Points, in no order, along strands that fork, close into loops and pass close to each other.
In the rows, 128 means zero.
Two points are linked if the straight distance between their rows is under 107. Some points are linked to none.
Zotol: [173 210 153 106 155 144 144 154 140 110  93  67 116 125 132 126 153 139
 117 118 149 117  97 163 109  72]
nisu: [ 75 180 200 128  73 100 125 114 157 148 116 104 102 149  74 123  86 130
 102 157 154 151 156 179  96 113]
por: [124  63 102 128 139 111 117 156 120 126  77 125 118 144 111  76 125 110
 122 174 104 169 175 108 107 171]
zifol: [157 172 155  56 154 111 143 104 142 142 162 126 109 129 167 152 135 128
 106 138 107 115 121 194 118 119]
mogik: [146 161 166 154  84 146 131  58 106 110 161 132 162 115 171 177  74 161
 157  87 149 137 106 158 146 100]
Zeneg: [ 67  98  94  96  92 101 113 145 111 153 155 147 130  99 158 177 193 132
 119 110  89 102 110  64 196 122]
mifev: [157 161 143  68 169 110 124 154 152 130  95  82 106 128 130 123 159 117
  82 149 125 110 146 178 110 102]
solu: [ 79  58  95  88 147  93 117 146 122 151  96 138 132 141 103  99 128 102
  91 171  95 153 202 101 120 153]
mup: [ 78  93 102 116  87  99  95 130  90 149 178 155 128  84 147 174 187 120
 170 109 114 100 104  74 200 160]
sato: [122 190 179 151  84 113 146 125 168 104  82  89 109 134  74  57 105 155
 144 140 147 155 125 196 112  82]
Fomas: [125 216 160 183 111 156 149 133 157 117  97  82 128 129  94 100 118 133
 157 100 171 146 103 161 119  51]
nol: [117 105 157  45 125  69 157  88 125 160 187 177 153 119 160 165  86 113
 112  97  73 122  96 100 128 121]
tov: [200 131 120 163 164 184 179 134 130 112 104 132 141 138 113  86 119 114
 176 132 113 132 124 156 118 105]
kif: [ 78 109 101 110 137  90 111 145 127 142 137 127 130 112 133 173 154 129
  60 112 131  93 148  71 133  96]
koto: [131 100 132  90 102  83 140  87  99 138 183 177 146 122 152 166 142 105
 166  94 112 110  86  91 173 187]
Lik: [141 120 157 209  79 162 159 125 135 104 116 157 143 155 127  66 102 152
 158 126 124 198 101  63  99 106]
lofu: [152 170 180 130 105 154 139 112 117 109 133 113 133 152 156 117 106 156
 129 127 126 153 115 140 120  87]
gali: [ 99  82 119  84 125  73 127 105 110 146 166 183 143 117 124 153 127  95
 143 115 107 102 128  89 157 180]
fid: [174 109 120 148 148 168 170 147 122 102 102 128 135 153 155 141 150 142
 159 113  93 133  92 104 161 140]
semeg: [151  80 114 109 131 105 139 161 136 108  74 109 107 148 144  76 138 109
 101 157  83 176 157 100 135 136]
zilar: [150 109 142 115 109 148 159 138 111 103 119 147 127 161 190 153 145 138
 153 111  77 147  85  81 171 160]
dimu: [128 116 146  88 161 101 123 159 142 136 111 101 117 144 139 128 138 109
  66 143 123 120 158 121 115 106]
lun: [162 162 125 153 112 159 128  63  95 128 177 144 165 130 153 171  89 124
 158  87 150 120  87 148 131 115]
talin: [148 189 162  74 106 116 139  80 128 145 188 124 122 129 179 179 110 125
 119 115 128 120 100 191 131 100]
dema: [ 96 177 196 138  88  95 127 137 146 115 114  97  98 154 113  60 105 131
 109 150 150 184 120 129  89  94]
neb: [ 55 171 160 142 107  94  87 113 124 140 168 143 125 121  96 147 106 125
  89 129 156 115 140  70  62 117]
lazo: [133 127 117 149 179 147  98 144 134 125 112  95 131 128 113 132 127 109
  98 130 172 105 152 141  97 139]
vatas: [109 100  69 178 122 154  98 140  97 126 143 146 117  89 110 161 154 134
 180 113 140  78 108  97 164 187]
fege: [138 152 137 171 164 146 110 151 155 120 103  84 125 132  87  88 124 105
 125 134 171 133 123 136  83 107]
Dobe: [146  89  90 173 124 164 158 187 171 102  64 119 131 120 153  90 166 109
 168 117 103 165 104  89 150 121]
riz: [157 132 117 114 155 130 126 114 108 120 153 127 141 133 151 181 117 115
 112 101 143  90 108 123 143 132]
viti: [115 101  52 161 131 170 112 157 110 137 113 126 149 114 132 150 181 135
 157 103 140  87 110 119 186 152]
lefus: [130 123  76 199 125 158 113 148 110 110 130 141 120  99 104 172 148 141
 149  98 157  93 103  67 135 143]
Tunep: [155 155 151 156 138 131 134 162 161 100 107  92 115 136 118  62 123 118
 119 135 144 155 100 121  88  83]
bevo: [ 36 178 199 131  77  92 105 111 140 153 139 133 126 141  93 127  75 121
  98 138 155 142 154 117  74 115]
subor: [121 139 118 141 170 148  83 112 127 134 147 121 135 120  93 141 101  98
 112 137 180  97 154 172  74 160]
Niner: [105 108 132 157  91 131 115 110  96 102 165 180 121 113 150 147 140 145
 185 118  99 130  86  62 150 207]
neti: [105 151 182 127 125 106 111 142 136 127 127 107 116 148 114  97 113 116
  83 147 142 151 143  99  67 108]
fom: [167  91  95 129 178 145 126 150 128 133 100 108 128 136 116 113 133 118
 123 135 132 119 154 165 133 143]
vorab: [174 161 148 170 130 148 164 153 152  95 112 103 128 136 141  68 135 141
 140 115 129 163  78 104 116  52]
gid: [104  78 119  94 164  92 117 114 126 154 137 163 123 136 103 120  86 101
 103 169 103 151 186 115 106 178]
nuzet: [ 91  94 123 164 120  99  97 140 118 127 150 157 109 116  85 137 130 130
  90 155 142 118 153  56  74 144]
Zuget: [162 143 129 147 139 175 119  77 116 134 166 142 148 129 127 138  83 127
 153 121 135 133 119 190 123 142]
dol: [132 192 190 168  94 156 150 126 136 106 114  92 134 131 135 105 103 167
 156 104 160 165 107 139 129  49]
lepiv: [142 111 102 184 133 168 152 148 125 112 106 146 141 134 130 145 140 137
 156 108 132 118 101  79 133 145]
nafo: [ 68  72 108 150 108  93  95 168 135 151 127 147 104 107  79 118 159 143
  79 170 135 128 168  50 105 129]
pina: [133 142 131  77 132 100 152 137 109 120 139 125 135 135 207 203 137 127
  90  90 117 105 103  80 166  84]
nafa: [113 134 128 124 142 130  96  75 124 149 182 157 137 130 103 128  76 102
 121 152 156 123 155 180  73 177]
sar: [152 179 158 150 126 174 139  97 144 119 118 114 134 119  96 104 119 152
 160 133 132 136 132 205 104  97]
kaduf: [111 149 176 134 108 133 105  62 142 139 166 137 132 131 114 129  74 140
 135 147 134 154 161 207  93 156]
Rusi: [ 99  77  95 144 128 113 103 131 103 132 143 158 126 116 103 143 135 124
 116 147 135  98 153  84 127 178]
kuzep: [100 117 108  92 105  82 144 134 100 126 142 140 136 116 180 203 157 134
  99  87 109  90 100  47 177 101]
fuza: [200 168 139 149 146 161 182 133 143  86  98 120 135 123 129  56 149 124
 166 128 109 140 109 145 109  53]
lada: [143 154 176 131 103 144 134  54 147 124 152 140 124 115 138 119  88 177
 159 134 116 163 154 230 121 132]
tipet: [176  98  99 102 173 155 158 142 118 126  89 139 116 146 136  96 130 131
 169 141  85 158 136 163 181 178]
Sop: [172 165 122  69 183 129 130 120 150 144 137 114 110 123 134 143 145 124
 103 135 134 106 137 209 113 137]
Pamel: [ 59 128 139 114 138  86  96 129 132 142 158 144 121  95 114 165 127 128
  77 117 129  94 140  54  95  97]
zubo: [114 178 198 144  73 117 142 101 160 122 101 101 110 134  96 114  92 168
 137 145 144 154 154 193 109 113]
dima: [ 79 107  72 129  93 121 110 157 118 148 131 125 124 118 136 171 197 136
  88 125 127 103 132  62 171 100]
figo: [179 129 110 150 176 177 134  99 127 140 139 147 135 133  89  96  84 121
 164 145 127 134 142 203  98 155]
zodo: [126 107 119 128  97 109 109 112  85 112 176 171 133  92 149 164 156 124
 185  93 123 102  78  74 183 195]
fus: [107  70  65 171 148 172 106 170 126 139  90 132 145 128 110 100 154 126
 188 145 124 110 139 124 145 185]
zefu: [109  69  68 162 146 133  90 146 115 133 112 138 131 125  88 121 127 127
 140 150 146  97 157 119 119 194]
buge: [148 171 176  98  80 123 149  69 123 127 172 133 140 115 190 168  87 166
 150 108 126 145 115 193 154  97]
Povop: [109  89 103 179  78 131 116 173 141 112 107 151 108 109 119 123 174 152
 119 146 136 148 110  51 129 159]
dor: [185 127 113 125 200 166 130 134 136 133 114 115 121 122  98  96 116 118
 139 148 131 116 153 198 102 142]
Bava: [163  80  82  82 178 132 135 136 127 145 101 140 119 147 123 102 117 119
 150 149 114 138 171 183 166 185]
rolad: [160 195 183 110  87 152 158  89 129 108 134 119 127 121 173 144 109 189
 152 123 119 144 113 192 136  79]
puvo: [155 112 125  89 135 122 164 136 110 115 132 138 136 148 198 181 145 125
 123  98 103 115  88 111 201 131]
zevem: [170 193 132 117 173 161 123 131 144 131 125  89 121 127 126 158 141 122
 109 116 151  98 118 197 116 111]
dagu: [102  83  58  98 161 117  92 135 115 161 143 127 142 132 112 141 143  95
  96 133 155  82 175 153 148 151]
vos: [147  79  79 144 127 156 135 182 147 121  73  94 140 145 140 104 173 121
 128 116 116 143 111 106 159 116]
duz: [ 93  73  79  73 146  79 118 108 124 169 168 154 152 116 104 151 136  89
 121 115 139  83 147 132 166 152]
minap: [ 82  97  84 119 149 108  91 141 114 157 131 111 141 118 115 147 156 114
  74 127 157  78 175 109 129 118]
ruf: [113 191 182 135  73  91 159 146 156  95  91  82  97 143 116  46 111 155
 122 142 143 175  97 159 121  68]
gumik: [118  80  41 152 125 178 122 189 133 150  63 100 154 140 125  94 187 118
 161 132 117 137 126 126 149 140]
ralen: [135 103 147  71 155  98 138 112 129 146 143 159 125 141 142 122 100 109
  97 156  92 146 162 128 119 146]
Gedu: [157 107 164  84 134  97 154 140 123 119 106 136 107 153 153  97 122 124
  93 154  69 171 149  98 119 127]

A piece is all that can be reached along the links. How many separate loops has the piece of each point below (a circle has one, a figure eight two, a Y none), and how many tips (points with one link)?
neb | loops 1, tips 3
fege | loops 0, tips 6
por | loops 1, tips 0
Rusi | loops 0, tips 2

How many points has the smallest loop of links through each point below? Write - if it is on no loop.
solu | 6
zodo | 10
lefus | -
lofu | -
